Points, in no order, along strands that fork and pass close to each other.
Points whose rows are less than 56.4 apart are linked; no others are.
vup: [ 10  -7   5   4  -3  10   5   6  -7  28  14  -1   2 -14   3 -10  -4   0
  -7  21   5  -5   0  10  -8 -17 -14   4  15  -1  -1  21   8  -9  20  12
   0   0  20  -8  -2   6  -7  11   9]
Fon: [  8 -13   1  -4  -4  -6  13  -2  -1  -6  10   7   2 -15  14  10  13  -7
  -1  -3  14   5 -20   9  -5   9  -2  -3  -9   7  12   1 -22  10   1  -8
   8   8  -6 -21  -4 -11  -7   6   7]
zedo: [-12  11  -9  -6  -4 -15   1   4 -18  -2 -10  15   8  -2  -1   2  16  10
   5  14   6  -9  10  -8  13   5   9  -5  -6  15  12  -4  -5   7  -7   9
   5   4 -21   3  13   9   9   0   5]
Repu: [ 15   2  11   7   4   7   6  16   1   5 -18  -4  19  11 -15  -9 -12 -34
   1  -4  -7  -4  19   0   3   8  10 -12  12   5 -11   2  11  -3   4  -5
 -11  -6   2   5  -3   6  10 -24   2]
Dono: [ -8  16  -7 -13   4 -14 -10  20 -11   9 -17   9  11  17   1 -12   7   9
  13  13   2 -15  21  -6  -1   4   4 -19   6   8   9  -2   2  15  -1  -5
  -2   4   1  17  13  13   5  21  -1]
vasu: [-14  -1  -4  -6  13  -1   7  20  -6   1   2  14  18 -12 -22  18  19  14
   2   4   6  13  -5  -9   8 -12  -4   8 -11   6  10 -11  -3   4  -5  -4
  13   6  -4  -2  -3  -4  -3  -4 -16]
nop: [-13  13   0  -8  -4 -13  16   4   6   0 -19   2  11  10   6 -11  -1  -2
  15   4  -6  -8   2   3  -2  -5   1  -4  -4  18   9  -4   3   5   4  -4
   3  -1 -17  11   7   0  15  12  -2]
lafog: [ -7   3   7   8   6   1   3   8  -8   3   4  -4   9 -24 -12  -2   1   8
  -2  12  -2   9   5  -4  10 -20 -13   9  -5   1  -7  -3  11  -4 -10  11
   0  -3   2   3   0   4  -4  -3  -8]
Raf: [ -7   6   7  -8  15 -12 -11  25   7   9  -6   4   8  -1  -8  13   8   1
  -1 -16  -2  -5  15 -10  13   2   9   0  -4  -9   0  -9  11   7   7 -14
   0   6 -12  -1  -3   2   4 -12 -18]
fet: [-10   5 -16   9  -1  -4 -12 -18   3 -26  -4  12  -9  12  -3   4   2  -7
  -3  -2   7  -2  -1  16  -8  12  -5  -7 -14   6 -12   1 -18   8 -15  -8
   0  -7  -6  -1  -5   6  -3  10   0]
mivut: [-13   6  -1   2  10   0 -22   4   3 -10 -32   2   8   9  -7 -16   3  -5
  13   4   7 -14  12   1  -7  -1  -1  -6  12   8  -4  -3   8  14 -15  -1
 -15   7   2  19 -10  10  -8   3  -2]
lik: [  9  -8   7  19  -3  16 -10 -14   6   8 -19 -11   6  -6   4 -21 -12   1
  23   0 -29 -13   0   1 -10  -9  -1   0  11  -7  -1  17  22 -12  -4   0
 -23  -6  29   9 -17 -10  -8  -6  -3]
zul: [-12  -4   4 -11  -4  14  -7  10  -7   2 -12  -2   9  -3  19  -8   0  25
   2   6   0   3 -18  -5  16   6  -1  -5  -6   0  14  -2 -11   5   6  -5
   7  -5 -12  23   7 -21   7  11  16]
Dof: [  4   3   4  -6  -2  14   3   0  10   8   8   2  -6  -1   1  11   5   9
  -5  -7   2  19 -14 -11   4  -1   3  14   6  -9 -12   5   3   4  13   0
   0  -1  -4 -23   1  -6   1 -13  -4]
Ziko: [ -5   0   4  -7  -3   1  -9  -4  -2   2  -2  -3  -7   3   2   3   7   7
 -11  -2   1  -5   1  -2   5   4  18   7   2  -9   3 -21  -3  -9  -1  -1
  -1   2  -4  -2   4  -2 -12   4  -6]
Tudeb: [  4  -1   2   8  -5   6  -6  -6  -4   4 -21 -14  -2  -7  11 -21  -7   5
  12  -1 -19  -9  -2   9  -9  -7  -1  14  20  -5  -4  -1  16 -16  -6  -2
 -19  11  20  17  -9  -1  -2   7  -3]
kirak: [ -6   5   1  10   4  11 -16  -5  -7  -2   3  -5  -5   2   8 -17  -3 -12
 -10   7  -9   1   2  -1   7  -9  -9  10  16   3  -2  -2  -3  -5  -5   6
  -6  -8  15  15 -16   4  -5 -16   0]
Benob: [  5 -10 -11  12   4   1  12   4  -4   9  18 -11 -13   0  -5  20   0   5
 -12   2  19   5   4  -5  -1 -12   4   6  -4 -10  -7 -10   5   0  -6   0
  10   5   9  -6   2   6 -12 -10 -10]
beg: [ 11 -12  -1  13   2  -4  15 -10   8   5  15  -4   5   1 -11  19  -4  -1
   0  -7   9   8   7 -10   5  -6   2   6  -8 -12  -2  -1   3  -3  -5   7
  -5  -9   7 -18  -2  19 -24 -22 -15]
lufib: [  5 -11   3  -9  -2   7   4   0   1  -1   3   4 -12   6  11  -7  -1  13
  -9   0   0   7 -23  13   1   7  -1  -1   0 -14 -11 -11 -16   0   7 -25
  12  -8  -6 -11   2 -10   4   0  -8]
Rugo: [-12  -6 -11  14  -5   3  11 -12 -12 -21   8   2  -5  -1   5  14  17  20
 -14  -1  27   3 -19  -7   1   7  13  -3 -28  -3  17 -11 -17   3 -10   9
   4   0 -20  -8  -5   0 -20  -3  -3]
Kom: [-14  -1   9   1  10  -5 -10  11  22  10 -17   7   7  -2  -9   9   7  -5
   5 -21 -10  -9  15  -9  -4   0  16  -1   4  -2  -5  11  11   7   3 -10
  -3   4   1 -15 -10  -2   0 -16 -14]
doke: [ -4  -7  -1  -1 -10  -5  -8  -4   8   2  -5   3   0   3   3   1  10   2
  -4   1   6  -5   2   8   0   1  22   5 -13  -3   1   0  -6   1  -9  -6
  -7   5  11 -14   1  12 -23  -1  -8]
fol: [ -6   6   2   0  -8  11 -11 -15  -8  -5 -14  -7  -6   1   6 -21   2   7
   3   0  -2  -3 -14  -4   2  -9  -3  15  18   2  -4  -8  -3  -9  -9  14
  -8  12  14   8  -8   2  -5   3   3]
zali: [ -5  -4   3  -4  -8   4   2  13  -3   4   0  -3   7  -4  13  -2  -1  30
   9   1  10   2 -13   1   7  -2  -8  -7 -15  -9  18  -1  -4   5  -3  -9
   7   6   5  15   2 -14  -4  22   6]
Vitu: [ -1   5  18   2   3   4   3  -8   1   1 -20  -6  16 -18  -9 -15  -9 -17
   0  -1  -2  -1   4   3 -12  -5   6   8   6  10 -12   6  18   0  -1  19
 -21   8  -4   3   1  -8   7  -4  10]
ruv: [  1 -13   8  -6 -16   1   6  -6   2  -5   1  -3  17  -9  11   8   1   9
   3  -7   9   7 -20   3  -7   1  -5   4  -3  -2   6   2 -11  -5  14   6
   0   8  -1  -9   2 -12 -12  16  14]
sot: [ -1  -1  -6 -14  -3   6   9  -8  11  -9   5  -5   2  30  13   2  -9   5
   1  -8   0   9 -20  -4   2   5  -6   7  13   8  -2   7  -7   1  16  12
  -2 -11 -11  -7   8 -19   8   9  16]
Zugib: [ -3 -12 -11  12  -8  -8  -5  -3   0   1   1   8   4   0  -5  -6  11   4
   6   3   1   6  -2  18  -5   1  10  -9  -4 -11  -6  18  -4   1  -7 -13
  -4   6  27  -4  -2  19 -21   5  -8]
tavu: [ -6  11   1  -2  -2 -23   1  12   3   5 -16  13  18   5   5   2   1  -9
  11  10   1 -17  19   5  -5   9  12 -18  -7  13  10  -1   3  13  -4  -6
   7   4  -8  -1  17  -1   8  25   0]
Dedu: [  7   5  -1 -10   8  -1  -2  21   7  17  -4  13  -1  21  -9  -3   2 -19
  10  -1  -7   2  14  -7   6  10  -5 -19   8  -5  -3   3   5  16   6 -14
   7  -5   2  -4  -1   6  25  -8   3]
zit: [  2   0 -10  -7   8  -7   0  10  -8   4   6   0 -12  -4  -6   2  11  -7
  -2   6   7   0  13  12  10  -3  -4   4  -2  -2   4   3 -12 -12  -4 -17
  10   4  22  -8  -8   8   3  -3  -9]
tada: [ 14   9  -1 -12   0   4  -7  -3  -1  10   7   0   3   5   3 -13  -6 -18
  -7   1 -12   1  -3   1   6   8  10 -10  12  -1  -7   3  -5  -4   8  -2
   0  -9   2   2   0  -8  14 -11  10]
zizo: [  5  -2  10  15  -3   5  -8  -2  10   1   4  -7   0 -12  -7   5 -16  -2
   4  -6 -15  -3   7  -5 -14 -11  -7   1   4 -10 -14  12  19  -5   1   7
 -15  -1  21  -4  -5   1 -10  11  -9]
lum: [-12   7   2 -19   7  -8   7  15  -1   4 -13   1  -5   3  16   0   5   3
  16   9  -6  -5  -8   2   5  -7  -4   0  14  11   3  -2 -10   6  -3 -15
  13  -1 -10  15   7   5  16  12   0]
Zofo: [ 16  -2  11   6 -16  -4  -1  -9 -11  10  11   0   4 -16  -2  -8  -6  -8
  -5  11   1  -6   6  18 -13  -3   0   9   8   4  -8  15   0 -17   8  22
 -10  -2  14 -13   1  14  -2   0   4]
mevez: [  7   9   6  -5   6   4   3   8   0  -8 -24  -5   4  15 -16  -9  -3 -23
   4  -3  -1   4   7   6  -2   7   1  -1  10   7 -15  -4  10 -10   3 -15
  -2   6 -12  -4  -2   2  20 -20   2]
ketek: [ -3 -14 -18  -7  11  -1 -15   2  -2 -10   2 -17 -26  20  -2   1  17   5
   8  -5   6  -3   8  -8  17   1   3  -5   9 -18  12   1   4 -22  -6 -19
   2   3   3   2   3   9   8  -5 -16]
Nuvo: [-17   4  -4  -9   3  -4  16  15  -5  -4  10   6   4  -2  -9  13  17   6
   8  -1  -5   7  -7 -13  22  -8  -8   1  -1   5  12  -4   0   3  -5   0
   9   0 -15   2   3   3  10 -10   4]
pav: [ 11 -10  14   4   1   9   0 -20  16  -6   2 -10 -13  -8  11   3 -20  13
  -4 -10  10   0   1   1 -16  -3  -3   7 -13 -15 -10   1  -5  -6   8   6
 -11  -9   1 -13   2  -2  -8   0  -1]
vos: [  7 -11  -5   8  -3  -1  15   2  -3  -9  12  18   9  -6  -4  10  15 -11
 -11   4  12  12 -12   9  -8  10   0  -1 -21   2   1   0 -23   9  -1  -8
  11   1   9 -26  -6   7 -10  -4   1]
diraf: [  7  -1  10   8  -5   1  -7  -5  -5  16   9 -10 -11 -22   3   1 -13  11
 -10   8   6  -6   4   1  -3  -5   4  18  12  -2 -11   5   5 -15   9  18
  -8   7   3  -1  11   3  -3 -13   1]
vefan: [ -4  -3  -7 -16   3 -15   6   1   2   1   4   2 -18  12  13   7   4   0
  16  -5   1  -4  -5   8   6  -5  -3   0   0   3   1   5 -10  -5   0 -23
  17  -5  -8  -1  11   3  21   3  -1]
bufu: [ -4   4  -6   6  -4  -2  -8  -2  12 -24   5   2  -9  -4  -1  11  -7   5
  -1 -10   6   9  -9   9  -5   4 -15   0 -16  -6 -11   2 -11   3   1  -5
   6  -5   0  -1  -6 -13   0   3   2]
Vus: [ 11  -8  -2  17  -2  -4  14   3   4  14   2  -8   1   6 -15   8  -9   0
  -9   0 -10  -4  20   1  -4  -4   3   3  -6   1   0  -4  14   1  -4  -1
 -10  -6  12  -8   2  20 -28  -9 -11]
ruma: [ -8  15 -12   2 -20  -2 -11   0   2  -3   5  -1   8  -5  -2  -2  10 -11
  10   7 -12   4  -2   2 -10  -5  -6  -3  11   2  -7  12   8   3   2   9
  -6   4  20   3 -12  -6  -4  12  -6]
bama: [  6   1  -7  -8   9  -1  -3   8   1  -7 -16   5   1  28  -7 -10   8 -23
   5   1   6  -1   6   6   5  16   3 -20  12  -1 -13  -2  -1   6   0 -14
   7  -3 -12   3  -3   2  14 -13  -2]
vofug: [ 11 -15   9  12  14   9   1  10 -11   8   2  -3  10 -10  -9  -5  -4   3
  -6  16 -13   6   5   4   7 -13 -11   1  19  -4  -7   6  17  -3  -5  -2
  -5  -1  11   8   0  10  -5  -5  -8]
Bivo: [  6  -1 -10  -1  -6  -3 -12  -9  -7  -3   4  -4   0   5  -1 -15   3   2
  15  -4 -11   9   2   7 -13  -7 -11   0   8  -9  -1   9  15  -5  -7   4
   0   9  22   6 -13   3 -11  23  -1]
mulid: [  8  -4  -3 -16   5  11   4   0  10   5   4  -2 -13  16   3  -8   1 -15
  -6  -3 -12  11 -10   6   5   7  -4  -5  10 -13  -4  -4 -13   1  13 -20
   7  -7   1  -7 -10  -7  18 -10  -3]
Sipuv: [ 10   9  16  -7   6  11   1  15   0  24  11  -2  12 -15  -8   2   1 -11
 -10  12 -19  -9   3   0   0  -3   1   3  21   1  -7  13   8  -9  22   2
 -12  -8  13 -11   3 -14  14 -10   8]
buv: [ -7   4 -11   8  -5  -6   4 -25 -16 -20  -1 -12 -11 -12   4   8  -2  22
   3  -2  24  11 -12  -3  -1  -3  -5  -1 -23 -14  11 -18 -17 -13 -18   8
   6  -1  -4  13   3   5  -8  -2 -11]
Kas: [ -1   0   7  14   7   4  -6  -5   7  -8 -14   6  16   3 -12  -9  -3 -12
  -9  -1  -3   1   5  14  -9   4   6  -2  -6  10 -13   4  10  13  -2   5
  -5   1   7  -3  -9   4 -17  -4   5]
siga: [-12  12  -1   2   9 -10 -15  15  -8   9 -23   6  21   1  -1 -24   5  -2
  10  12   0  -9  18  -3  -3   0   0 -12  14  10   6   4   3  11  -2   7
  -7   2   7  15   1   5   2   0  -1]
liba: [  5  -2   4  -1  -1  19  -2   8   0  21   5   2   0   6   5 -10   5   0
  -2  13 -10 -10  -1   3  -3  -3  -6   6  18  -7  -6  25  11 -14  11   7
 -14  -4  17  -8   1  -2  12  -6   2]
ligo: [ -6   2   1 -13 -10 -11  20  -1   9 -15   9   6  -1   9  11  11   2   2
  -4  -2  -1   3 -17 -10   5  13   5   5   3  15   1   6  -6   2  17  16
  10  -1 -29 -14  10 -15  11   7  21]
ramar: [  1  -7   8  -6  -6   6   8   9   1   7  -1  -6   9   3   4  -2   1  18
   7  -6   3   1 -20   5   1  -9  -5  15  -1  -1  21   1  -1 -12  10  -9
   1   5   9  -5  -1 -15  -1  23   5]
Nuna: [  8  15   1  -5 -14   0  -3 -21  -5  -2   4 -13  -5   5  12  -4 -21  15
  -4  -2   0   7 -10  -2   1   2   1   1  -7  -9   4  -7  -4 -11  -1  11
   1  -2  -2  15   8  -2  -3  16   4]
lin: [ 10   8  13  -3 -10   0   4   7   6  23   9   6   1 -14  -1   9  -1  -5
 -10  -3  -8   1  -4  -5  -8  -5   9   7  13   3 -17  14   5  -3  22   0
   1  -6  -4 -19   9 -12  12 -10  -6]
mitak: [ -8   6 -16   2 -10  -2   8 -18 -15 -23   2   5  -9 -14   8   6   4  20
  -6  12  22   0 -19 -11   2   9   9  -6 -33   6  17  -4 -14   8  -6  15
  10   8 -30  11   1  -5  -7  -4   2]
panam: [  5 -11   3  15   8   5   7  15   5  12  -1  -3   7   9 -15  -5  -6 -10
 -10   0 -25  -7  20   5  -5 -12  -6  -1  11   7 -12   5  27   8  -2 -10
  -5  -1   8   6  -7  13 -11 -12 -10]
tido: [ -1   1   4 -14  -6 -15  10   2   3  -9  -1  17  12   5   4   1   3 -21
   5  11  -5   4  -4  -1   0  14   7  -5  -1  17  -7   3  -6   7  12   6
  10   1 -24 -14   9  -9  11   2   9]
Silot: [  6 -18  -6   2  12   6  -6  22   2  -7   6   0  -6   0 -20  15   5  -3
  -2   6   7   5   3  20  -4   0  -4  11  -5  -2 -10  -7 -19  -8  -5 -21
  16   0  16 -13  -6   7  -8  -1 -12]
sikud: [ -4   3  -2  -1  10  -6  -6  27   1  10   1  14  -2  16  -7   3   9 -14
  -5  -3   8 -15  19  -4  10   9  -5  -7  -2   6  14   3   7  16   8 -12
   4   5  -8  -2  -7   2  16  -3  15]
gobu: [ 13  10  -5   3  -8 -10   1 -13  -1   5  15  -9  -5   4   3   5 -15   2
  -4   0  -7   4   9 -15  -8   0   5  -4 -11  -7   3  -9   4 -15  -6  11
  -2  -6  11  10   8  14  -2  10  -4]
Tos: [  5 -15   9  -6   3   6   8   6  13   0  12   8   1  -9 -10  16  -1 -11
  -7   5  -6  12  -3   9  -5   9   5   7 -15  -4  -7   1 -11  -9   0 -11
   8   0  16 -30  -4   6 -10  -4  -5]
Vop: [ -9  -7 -13   9   8  -9 -10  -1   7 -14  -4  16  -4  12   7  -1   5  -2
   5   0  12 -12   3   3   6   2  -3  -5   2  -1   0  11 -12   8  -6   0
   9 -13  -3   3  -5  13   5   0   0]
lora: [ -5 -11   3  -6  -5   7  -3  -8 -12  -9  -4  -1  -7  -5  15  -6  -6  16
 -14  -1   2   2 -26   9   1  18  -2  -3  -1  -3   3  -3 -21   1   7  -6
   7  -2 -14  13  10 -17   7   0   4]
popu: [  9 -11   7  14   8  -3  -5   5  -7  10  -7  -4  17  -3 -14 -10  -6 -22
   1  -7 -20 -15  29  -7   4  -2   3 -14  14   9  -5   5  20   1  -4   1
 -12  -6   8  10 -11  14   0 -29  -6]
Fev: [  2   6 -22   4 -20  -8   9 -23  -6 -13   1  -6 -18  -6  13  16  -2  36
   7  -6  18  10 -16  -5  -4   0  -7  -4 -28  -5  12 -15 -15   0 -14  13
   9   1  -4  19   8  -3  -6  19   0]
daged: [ -3   2 -11  11 -21  -7 -14   7  -1   5   3  15   7  -2   1  -9  11  -7
  -1   4  -4   8  -1  18  -9   5  -1  -8  -5   2 -10  12   0   6   7  -2
   4   1  16  -6  -9   1   2  -4  -7]
Mefof: [  7  10  -3  -2  -4  -5  -1 -22  -8 -22  -1 -15  -7 -12   1   4 -25  10
   5  -9  14   4  -4  -7  -9   8  -2   2 -27  -4   5 -22  -5  -7 -13   6
  -2  -3 -11   9   2   6  -4   9   2]
fos: [  5   6   3   4   1  -4   1   4   3  13  18  -7 -14 -25   1  21 -11  -4
 -18  -1  -1  -7  10 -10  -4  -9  -5  22  -1   2 -12  -2  -1  -9   0  20
  -3  -4  11  -7   5   4  -8  -6  -1]
tanul: [  4 -11  -3  -2  -6   9  12  16  -3  14  -1  17  -6  20  -2  -7  15   4
  -8  12   3  -3  -7  13  -4   5  11   3   3  -1   1   3  12   1   7  -9
   4   3  -3 -13   8   6  -3  -2 -17]
vor: [ -6   4  14   8   0   3  -9 -21  22  -5  -6   0   0 -16   1  11 -21   4
   4 -16   3  -1   4  -5 -13   6   2   2 -12  -4  -2   8   1   5   3  10
 -13  -7  -4 -10  -4 -13   2   3  11]
kur: [ -3   3 -10 -17  -7   0   6  16 -17   3   0  16 -12   9  -5   5  12  10
  -2  14   6   1   1  -7  16   8  14  -2  -3  15  13  -2  -8   0   3 -11
  18  14 -24   0  21  -3  14  -5  -2]
Nogof: [ -6  14  11  -5   5  -1   2  -4   0   4 -10  -3   7  -9  -8 -12   5 -20
  12   2  -3   6   9  -9  -7  -8 -10  -9  19  10  -1   8  19  11  -4  19
  -8   8  -1  20   1  -4  14   2  13]
Lafuz: [  1  -8  -5  14   6  -2   5  12   3  19  19 -11  -3 -21 -18  21   1  -2
 -12   5   6  -4  13   5  -2 -10  -2  19  -5  -3  -4  -3  -1  -7  -2  -1
   6  10  22  -9  -1   4  -8 -11  -3]
Sef: [ -3  -1  13  12   5   2  -5  -7  10  -1   6   8   9  -1  -7   8 -14 -13
  -7  -6   1  -8  11  -3  -6   4   3   4  -9   8 -13   3  -4   2   0  12
  -4  -9   3 -18   4  -4  -4   2   9]
Dak: [ -4  -2   3  -8  13 -10  -5  10   1  10  -2  -3  -9 -14   1  -3   5 -10
  -2 -20  -6 -11  19  -2   5  -3   4  -4  10   1   2  -4  13  19  -2 -21
   4  16  -8   9  -7   2   4 -15  -4]
soz: [-16  24 -22   6 -19 -15  -7 -21  -8 -15  -8   5 -10 -13  11  -1   4   3
  -1   1   4  -9  -3  -4  -5  14  -2  -8 -22  12   5  -9  -8  10 -12   8
  -3   6 -11  21   1  -4   4  13  10]
ladal: [ -5  -9   0   0  16   4 -13   6  -4  -7 -11  -1  -1  20  -8 -11  -2  -9
   5   5  -7  -6   9   9   2  -4  -1  -3  16   2  -6  -3   7   7  -9  -7
  -5  13  13  13  -4   1 -15  13  -8]
muzis: [  0   7   8   6   3   3 -20  -2   1  -1 -11  -4   5  -1   4 -20 -13 -19
 -11   5 -11  -5   5   2   2   6   4  -5  22   3 -21   0   1  -8   1   6
 -12  -9  10  13  -8  -7   3 -17   8]
Kod: [  6  -5  -1   0   8  10  13  -3  -6 -10  13  -3 -11  22  -6  10   8  10
   5 -12  11  19 -12  -6   5  -6   0   3  -1  -8  14  -6   2  -1  -4  -3
   4   1  -7   0   5  -1  -6   3   3]
Lelan: [  5  11  14  -1  -6   8   7  -8   3   1  12 -16  12 -22   9  -2 -15 -10
  -1 -14 -14   3  -7 -15   3  -2  -9  -2  -5   3   4 -12   5   2  12  21
 -10  -5 -12  14  -2 -11   6   1  22]
Gufek: [  4  -8   8  -7   8   1  -1   0  -5  -8  -1  -6  11   9   2 -15   0  -6
   4   3 -13   7  -4  11  -3  -1  -5   3  10  -7  -3  -2   7   2   0   1
   2  15   9   1  -7  -5 -13  16   7]
Zuzu: [ 10  -9 -10  -7   0  24  17 -16  -3 -11  13  -3  -8  17  -2   7   3  18
   1  -2  18  19 -26  -8  10   8  -5  -2 -12  -3  15   2 -14  -4   3   6
   7 -12  -7 -12   6   0  -5   1   2]
tivuz: [ 14  -4  20   4   3  11   6  -9   0   6   4 -12  13 -15   6  -2  -9 -14
   0  -5  -6   6  -6  -5  -3  -7  -1  -3  13  -2  -3   8  12  -4  13  18
 -23  -6  -7   5  -3  -8   9  -6  16]
bof: [ 17  -4  -2   0  -8  13  17   4  -3   5   9   3   3  27  -1 -10   4  -6
  -3  -1  -2   8  -7   9   4   3   8   1  -1 -13   5  -8   0 -12   8 -13
   6   2   7 -19  -1  10 -10  -3 -15]
muz: [ -2   6   1  -7   7   1   1 -11  25  -3   7   0  -3  10  11  -7  -8   4
   2  -8  -3   4  -7  -6  -3  -3 -23  -6   9   1  -2   9  -5   7   7   6
   3 -11  -3   2   0 -15  15   6  14]
dutik: [  8 -11   1  13  -1   5  -1   5  14   7   5  -3  -5   7  -8   5  -4  -4
   2  -6 -13  -5   8   1  -7  -3   0  11  13  -4  -9  15  22 -16   7  -2
 -10  -1  13 -15  -1   0   8   1  -2]
Ripud: [ -2 -10   3  -3  -7   2  15  22  -8  17  -1  15  -2   0  -1   3  11  -2
  -5   5   6   2   2   3   0   1  12  12  -8   9   4  -5  -4   4   6 -10
  13   6 -13  -7   7   3  10  -9  -2]
bop: [ -5   6   9  -5  11  -8  -7   3  -1   4  -9  -1   2 -19  -2 -10  -1 -14
   2 -12  -7  -7  15  -3  -2  -9  -2  -6   6  13  -1  -9  16  21  -6   1
 -10   9 -16  29  -1   0   9  -3   9]
nibov: [  1  -2  -1  -3   5   2 -11 -16   1 -11  -6 -14 -13  14   3  -5   1   4
   2 -10  -5  -6   9  -5   9   3  13   2  10 -22   9  -6   1 -16  -5  -9
  -6   3   7   0  -3   7   3  -1 -11]
Dez: [ -4  19 -19  -5 -22 -10  -4 -21  -8  -9  -4   3  -7 -15  11   7  -6  27
  -1  12   6  -2 -15 -14  -5  13   8  -5 -24  -2  10  -9  -7  13 -11  14
   8   3 -10  15   5 -12  -4  17   9]
pesu: [  0 -21  -2   0  12  -8   5 -10   7 -11   6  -1 -14   8  14   4   1   4
  10  -6   2   1   2  11   5 -11  -6  -5   8  -4   9   6  -8   0  -7  -8
   5 -14  -4   5   2  10   4  14  -2]
Nok: [ -7   8  -1  -8   6   2  12   3  -4  -8  13  -4  -2  -8   8  12   0   8
   3  -1  -7   7 -12  -9  18  -1 -11   4 -10   7   7 -11  -6   2  -3  -2
  14  -2 -20  15  -1  -7   1   8   8]
zol: [-10  -6 -13   6  -3   5   7  -9  -3 -24   6  -1  -6  22  -4   6  16  12
  -3 -12  17  -1  -9   0   0   2  11  -4  -8  -5  20 -12  -3   9 -10   2
   1   7 -14  -3  -5   3 -20  -2  -8]
sobol: [  6  10   8  -7  10  -1   7   1  -2  10  16  -6  -2 -17   6   9 -15   1
  -9  -2  -3   5   5 -12  11   1  -4   0  -1   4   4  -8  -1  -1  -1   5
   3  -4 -17   5   7  -4   5   6  17]
daken: [ -6  20  -6   1  -9 -16  -9 -13 -13 -10  -3  11   7  -2   3 -10   3 -11
   1   6   5  -6   6   2  -2  10   3  -6 -11  14   1   0  -8   4  -6  15
  -2   4  -9   4   8   6   7   7  10]
Kebu: [  7   9   8   6  -6  -5 -16 -14   2   7   3  -7  -1 -10   4   0 -14  -7
  -1  -3 -19  -8  16  -4 -11  -3   0  -4   6  -3  -8  -3   9  -5 -13  12
 -13  -2  10  15  -2   9  -7   7  -5]
rom: [-10   5  -4  -7   9   4  -9 -14  15 -16   3   5 -10  10   4   5  -3  13
   2 -14  10  11 -12  -6  -3   3 -10  -8  -2  -5   0  -1 -12   8   1  -9
   9  -6 -18  -3  -3 -24   4   6  -3]
Pes: [ -6   5  -1  12   9   2  -3   8   2   1  -1  -3  11  -4 -20  10   4  12
   2   3  -2   3   5  -7  11 -14  -7  -1 -17  -5   7  -9  -3  -4 -15  -2
   1  -5   7   0  -1   8  -5  -7 -21]
Lidul: [ -2 -15 -20  -1  17   2  -3  15  -4   9   2  -2 -20  16 -10   6  20  -2
   0   3  15 -13  16  -4  17  -1  -2   0   8 -11  15   4   0  -8  -3 -17
   3   0  17  -1  -5  20   6 -17  -5]
Nokip: [  3  -6  11  -6   8  13   1 -12  14   5   3 -14 -11  -3   5   9 -14  19
  -4  -9  13   4 -10 -14   0  -8   1  11   2 -11   3  -2  -3   2   7   2
  -4  -9 -14 -11   6  -8  -8  -4  -2]
lun: [ -5   6   4   2 -16 -14  10  -6  -9 -11  -4   7   9 -14   6  -6  -2 -11
  -5  16   0  -7  -6  12  -8   4   1   6 -12  25  -7  -3  -5   5   3  20
   8  -2 -18  -2   9  -5   6   2  10]

A fork is a point with three links. Follow the links from the first point to the second and name the forks in between, in order.
vor / Vus => liba
Kod / lum => Dez > daken
Nuvo / vup => panam
zol / Nokip => Dez > liba
Repu / dutik => panam > liba
Sef / sikud => liba > panam
Vop / zedo => daken
Vus / bof => liba > Dez > daken

A fork is a point with three links, a tip a point with one. Leave the first point through the second and follow the links. Name the first fork or tip that comes.
zali / zul => lik
Kom / Raf => panam
Dez / Fev => liba
zit / Lidul => daken
Pes / vasu => Kom

Follow the links from the first point to the second, and from the first to the third. Name the last point that the two ways share.
rom / vofug / pav => liba
mevez / bufu / Raf => panam
Nogof / Kas / Fev => liba
Vitu / dutik / Dedu => panam
